Points, in no order, along strands that fork, close into loops and pass close to each other.
Two points are linked if the straight distance between their rows is under 82.4. Some points are linked to none.
Z_107: [-23 -18  17 -37  20  -3 -16   4 -23  -4  -9  34  -6 -21  27   5 -43  10
  10  20 -23]
Z_791: [ 49  55 -29  16   9   5  11   0   0   4  47  10  -2  24 -40  -5 -10 -19
  16   4  26]
Z_365: [ 13  -7  -9 -31 -19  25   5   7 -32   6  25  20 -10   4 -43  17  -2 -44
 -37   3  -2]
Z_707: [ 46 -10   5  31  -8 -12  36 -10  34   9   4  -4  19  38 -50  -2  13  12
 -42 -37   6]
Z_402: [ 24  58 -27  -8  41 -54  -3  18  -9  17  37 -12 -13  -4  19 -18 -14  11
 -41  33   5]
Z_656: [ 44  45  -6   7  46 -29  11  -6  11   4  26  14 -22  14  11  -8 -28  23
  13  21  11]
Z_102: [-48 -20   1  -7  13  42 -31 -18 -11   1 -35 -11   8 -29  -8  -6 -25  19
  55 -26 -18]
Z_19: [  2 -26  22 -35   5   1  -6   7 -23  10  27  34 -17   4 -22  12 -17 -22
 -35   9 -23]
Z_693: [ 74  29 -13   0  24 -15   7  15  15 -19  23  38 -39  17   2  -4 -25   8
  18  23  29]
Z_201: [  0  49   0 -10   1  46  -7  -6 -28 -26  -5  33  17 -11   0  -6 -27  -5
  54   5 -15]
Z_306: [-29 -44   3   3  20 -55 -32  -2  -3  15 -15 -39  12  -6  24 -19  14  51
 -23  17 -19]
Z_254: [ 20  34 -47  -5 -26  14 -22  12 -29 -32 -10   8  33 -11 -13  49  18 -12
   2  36  70]
Z_985: [  1   1  17 -20  23 -46  -3   0  -4  -4 -35  -5  12  -9  42   1 -13  62
 -38  12 -24]
Z_486: [-67 -67   9 -25  13 -16 -40  -2  -1  18 -24 -40 -16 -34  35 -10 -12  22
  48   3  -6]
Z_252: [ 29 -35  24 -27 -18  -4  12  -3  -6 -14 -11  41  20  20 -27  16 -12   2
  -6 -15   8]
Z_838: [  7  18 -39 -24 -40  28 -14   8 -36 -21 -22  24  35 -11 -14  38   2   2
  36   9  54]
Z_641: [ 73  11   1   8  15 -23  44  32  62  -2  11  33 -62  49  -9  -8 -16 -12
 -46  -8  26]
Z_999: [-35 -84   8   6 -11  17 -21 -21   3   0 -29 -31  16   1 -37  -1  21  16
  36 -27  -8]
Z_941: [  8 -24  15  22  20 -74  19 -13  23  -5  -2 -17  20  11  48 -20   8  45
 -38   1  -6]
Z_56: [-73  -7  -4   8   2  65 -27 -13  -2   1 -24 -26 -11 -43  19 -22  -7 -12
  75 -17 -27]
Z_525: [ 22  -7  -8 -34 -28  13  -5   2 -14 -26 -12  37  20  11 -27  34 -13   9
  24   3  37]
Z_611: [-75  14   1   1 -47  80 -19  -3 -11  -6 -32 -29  12 -29  39 -25  10 -32
  86 -27 -18]
Z_239: [ 73  38 -45   9 -21   1  32   2  24  -1   1  -5   7  28 -47  34  15   1
 -40   1  52]
Z_762: [ 77 -12  -6   7   5 -20  19  11  39 -20  10  37 -36  30   1  -6 -24  20
  28  22  51]
Z_654: [-15 -14  -7  -8 -24  42 -13 -14 -32   6   3 -14  27  -8 -34  21  19   1
  21 -11  -9]
Z_337: [-62 -63  18 -14   0  34 -22  -5   5   1   2 -41 -47 -43  29  12  11 -26
  67 -21 -22]
Z_298: [  8   5  -5  31  34 -67  -2  -1  18  40  14 -41  -5   4  -3 -38   6  26
 -60  -7 -11]
Z_632: [ 38   7  22   6  12  -3  33  -9  27  -2   1   9  -6  23 -44   5 -11  20
 -49 -28 -15]
Z_972: [ 14  17  -6  31  25 -79  27  14  41  41  26  -9 -14  22   7 -43  10   8
 -71 -22  11]
Z_815: [ 13 -13 -21   4 -25  11  -5 -13 -18  18   6 -21  37  14 -53  25  17  11
   5 -13  20]
Z_898: [-58  40  10   4 -51  65 -16   4 -17 -13 -33   6  30 -10  38 -24   6 -31
  81  -3 -24]
Z_430: [-16 -11  10  -3  35 -45 -22  -7   3  13 -15 -15   9 -12  24 -11 -20  55
  -2   7 -14]
Z_197: [ 31  43  15  14  31   7  17  -8   7   8  12   2 -15   9 -47  -8 -19   1
 -56 -23 -28]
Z_675: [-24  -3   0 -36 -39  41 -16   5 -47 -19   7  36   1  -9  12  10  -6 -30
  55   7  12]
Z_473: [-81 -52   0 -15  13  15 -34  -7  10   5 -24 -47 -50 -52  46   4  -6   3
  55  -5 -25]
Z_255: [-17 -14  -8   2 -23  12  -9 -22  -3   6 -42 -10  49   6 -31  -3 -13  43
  65 -39  28]
Z_10: [ 70  36 -32   6 -10  35   4   8  -2 -45   7  26 -11   5 -26  15  -6  -8
  22  21  48]
Z_72: [-36  -2 -25 -36 -57  40 -14   4 -38 -11 -47  -2  37 -19   5  48  -4  -9
  30  -3  45]
Z_674: [-16  34 -26  -5  34 -40 -18  11 -22  39  48 -31  -4 -18  13 -21  -1   3
 -38  26  -1]
Z_575: [ 31  32 -10  29  14 -62  54  33  78  15   4  13 -54  45  41 -22  10  -1
 -90 -13  29]
Z_460: [  7 -28  37  17  18 -49  23 -13  28 -19 -14  12  21  10  20 -13 -12  43
 -13 -11 -13]
Z_689: [-43   8  -6   2 -23  53 -21 -12 -34  15  10 -15  17 -16 -10   6  22 -24
  50  -1 -20]
Z_672: [ 32  50 -18   7  51 -34  11   9   7  22  46   4 -22  13 -10 -22 -21  -2
 -20  10   6]
Z_313: [-18 -59  24  39  18 -41  -2 -10  24   8   4 -18   5   3 -27 -33   7   2
 -63 -22 -32]
Z_996: [  5 -15 -18  -3 -47   2  -3 -15 -11  -5 -45   2  62   6 -20  39   1  34
  31 -24  45]
Z_906: [ 32  14   7 -31  34 -47   3  16   3 -18  -7  29 -22  10  33   5 -28  26
 -40  28   6]
Z_711: [  5   2  19 -27  28 -30  -3  13 -11  10  16  12 -27  -1  -6  -5 -25 -12
 -72   8 -22]
Z_395: [-56   6 -18 -27 -52  69 -16  -8 -31  -2 -53 -10  29 -32  26  26   8 -17
  52 -17  17]
Z_668: [-55 -16   1   6 -47  92  -1   3  -7 -14 -27 -46  -7 -45  25  24  53 -38
  49 -18 -40]
Z_48: [-35 -62  16  25  17   0 -27 -25  14  -9 -35 -22   7   2 -35 -15   4  35
  17 -25 -34]
Z_65: [ 27   5  19 -18  22 -55  14  11   8  -7 -19   7 -12  12  35   4 -16  37
 -80  12 -10]
Z_691: [ 45  64   6   4  41  29  10   4   2 -20  11  28 -22  11 -23   2 -20  -9
 -27  -4 -17]
Z_516: [-24  56   2  12 -42  67 -14  14 -20 -21 -20  12  43  -2  17 -10  28 -39
  49  22 -25]
Z_760: [ 38   6  26  28  16 -53  56  -3  60 -13   0  22 -21  37  58 -13   8  25
 -63   3  20]
Z_645: [ 88  15 -28   2 -20   0  18   2  24 -33   0  23 -16  21 -21  21  -9  15
  37  18  68]
Z_212: [ 40  24 -35   0 -23   4  14 -10  -3  -1   4  -5  31  19 -45  30  10   4
  -2  -2  43]
Z_374: [ 44 -39  17  -6  -9 -34  31   2  16 -14  10  42   9  44 -22  -6  -1 -10
 -36 -17  12]
Z_433: [ 46   1  -2  23  -4 -23  20 -16  16   4  24  10  16  36 -20  -5 -18  22
  46  -7  36]
Z_736: [ 76  32 -12  14 -14  12  50  -1  48 -12   0  20 -28  48 -36  24   2  14
 -35 -15  34]
Z_968: [ 18  42   5 -13  18  27   2   1 -21 -13  10  35   1  -5 -10  -1 -17  -8
   4   7 -26]
Z_983: [ 51  17  -5  34   9 -28  63  24  88   7  10  27 -60  58  13 -24   4 -17
 -55 -21  35]
Z_170: [ 43  23   8  -3   7 -63  37  14  38 -13 -14   6 -11  28  67 -12  10  41
 -76  16   8]
Z_871: [  7  41 -19  16  20   8  -9  -7 -19  14  50  -3  10   8 -32 -18   2 -19
  26   1  -8]
Z_935: [-69  -6 -24  -7 -59  82 -19 -10  -8   0 -55 -59  11 -51  28  25  25 -28
  64 -25  24]
Z_987: [-63 -55  15 -28  -1 -16 -26  -2 -12  19 -17  -4   2 -15  25 -19 -28   9
  64 -19  15]
Z_465: [  6 -42  29  26   9 -28   8 -18   9   3  -6   7  29  18 -26  -9  -3  24
   2 -28 -11]
Z_441: [ 22  12 -18 -14  -2 -72   5  13 -14  19   5 -33   7   8  32 -22  13  46
 -60  21  -1]
Z_349: [-36  29   8 -14  25   3 -23  10 -28  11  23 -15 -17 -35  41  -7  -1 -15
 -32  37 -50]
Z_96: [ 57   7  10  34   0 -11  67 -11  66   2  -3  33 -15  59 -15  -1   9  11
 -20 -12  16]
Z_680: [-40 -37  20 -23 -23  41  -7  -5 -28  13  33  -3 -24 -27   0  22  17 -45
  18  -1 -36]
Z_609: [-12  18   5 -14  10  27  -8 -10 -19  -6 -25  20  23 -16 -10  -1 -42  29
  51 -20  -8]
Z_859: [-33  -8   6 -42  -2  17 -24   1 -36  -9  -3  40  -6 -20  24  -1 -44 -12
  55   9   6]
Z_524: [-57 -66   2 -14 -28  33 -31 -16  -4  14 -27 -42 -11 -20 -24   5   9   1
  65 -31   8]
Z_953: [-43 -38  13  -6  24 -16 -29   0 -18  39  29 -23 -21 -17  -1  -4  -4  -9
  -3  15 -25]
Z_162: [-37  15  11  12  14  46 -15  -8 -28  11  19  -6   5 -21  -3  -9   6 -30
  29   9 -47]
Z_150: [ -3  -2 -26 -17 -36  30  -5   9 -37  13  15  -1  19  -3 -44  43  30 -45
 -46  13  15]
Z_658: [-15  28 -12  17  45 -18 -24  -5 -13  37  51 -27  -3 -12 -12 -30 -12 -14
  -2  10 -17]
Z_881: [-33 -59  26  38  37 -23 -29 -18  30 -15 -42 -22   1  -8  -7 -17   3  42
 -11  -3 -38]
Z_79: [-39 -52  21  -3   5  16 -16 -13 -16  16  11 -22 -25 -28 -12  10   3 -14
  12  -4 -35]
Z_205: [ 13 -12 -10  16 -16 -84  13   1   4  -8  -1 -26  33  17  57 -29  28  59
 -45   8  -2]
Z_767: [-61  15  -8  16 -53  59 -11   6 -12   2 -21 -51  37 -39  38  48  67 -48
  25   9  10]
Z_154: [-31 -44  12 -12   3 -42 -18 -12  -1   8 -19  11  29   4  19 -22 -39  31
  57 -25  28]
Z_543: [  7  10   1  10  14   1  -1 -20   3  -1 -21   0  31   8 -18 -14 -37  44
  60 -31   8]
Z_303: [-34  35  21  10  18  26 -15   5 -28   8  25  -1 -11 -17  32 -21  14 -46
   3  33 -60]
Z_756: [ 30   6   3 -21  27 -42   7  31   6   4  22  30 -35  18 -17  -8 -20 -27
 -66   2   8]
Z_248: [-10 -18  -5  28  19 -68 -21   0  14  12  -6 -54   6  -7   7 -34  23  52
 -56  11 -26]
Z_817: [-52  -8   6  -8  17   3 -37   6 -22  20   1 -39 -29 -51  48   3   7   6
 -11  33 -51]
Z_687: [ 11 -48  30  50  11 -41  30 -22  25 -14   8   1  30  20 -19 -26  17   5
 -43 -36 -11]
Z_291: [ -6  28  22   7  35  25  -3  -2 -12  11  12  -1 -25 -15 -40  -7 -11 -16
 -53  -7 -55]
Z_76: [ 40  32 -26  16  30 -44  27   6  29  35  49   4 -18  32 -33 -21 -14  -8
 -20 -18  21]
Z_523: [-16   5  22  -3  -1  53  -2   5 -23   6  14  -7 -12 -21 -35   7   7 -36
 -39  -2 -59]
Z_952: [-14   5  16 -32  30 -21 -22  12 -26  10   6  -1 -18 -22  24  -1 -14   6
 -54  33 -38]
Z_885: [-11  50 -32   0 -20  26 -16  11 -29 -22 -13   6  48 -20   3  51  37 -36
 -10  49  47]
Z_863: [ 19 -17  22 -43  25 -35  -4  12  -6 -18 -12  48  -8   3  23   3 -37  15
   0  23   0]
Z_20: [-62  -8 -19  15 -37  83 -17  -9  -9  -9 -40 -54  17 -44  12  42  49 -19
  35  -7  -8]
Z_118: [-42  -5  22   5 -50  75   3   1 -13  -8   0 -12  -3 -32  26  25  46 -54
  34  -3 -47]
Z_924: [-36  31 -21   7 -35  43 -10  10 -34   4 -11 -19  41 -22  19  48  54 -50
   0  39  16]
Z_389: [  5  46  -2   3 -17  49 -17   8 -28 -25  14  34  18  10   9 -20  17 -41
  50  27 -12]
Z_144: [ 28  47 -30  -2 -20  40   1  17 -35 -14  20   5  21   6 -26   8  33 -44
  -8  24  12]
Z_773: [ 36  12  -3  40  21 -62  35  -4  55  36  26  -1 -16  37 -18 -25   5  10
 -31 -18  18]
Z_852: [-24 -57  12   9  15 -42 -11  -8   0  32  23 -19  -9   2 -31 -17   9  -4
 -35  -5 -19]
Z_466: [ 69 -17   4 -16  -4 -17  21  16  13 -25  14  49 -25  34 -25   9 -11 -10
 -29   4  27]
Z_249: [ 55  14  -4 -10  32 -51  14  40  35  -3  15  23 -54  26  10 -14 -20 -12
 -63  10  31]
Z_445: [ -2 -40  17   1   0 -49  12 -13  18 -16 -29  29  35  13  26 -19 -30  35
  33 -13  15]
Z_813: [ 46  44 -25   0  -7  18 -13   1 -15 -32  23  35  -4   3  -6  -7 -20  -7
  56  24  41]
Z_488: [-21  -2  12 -17 -49  58  10   2 -30   0  21   2  -1 -23   6  25  33 -61
  11  19 -35]
Z_764: [-56 -60   1 -12 -34  59 -17 -11  -2  -8  -9 -51 -27 -43   2  24  26 -29
  67 -30  -4]
Z_227: [ 47  -8  28  28   2 -32  69 -14  63 -20  -1  41 -11  45  29 -12   2  12
 -26  -2  16]

A fork is a point with three links, a tip a point with one. Leave the first point through the second and follow the links. Name the first fork or tip that comes.
Z_227 / Z_96 => Z_349
Z_460 / Z_465 => Z_20
Z_654 / Z_815 => Z_65
Z_118 / Z_488 => Z_460
Z_445 / Z_154 => Z_881
Z_65 / Z_985 => Z_672
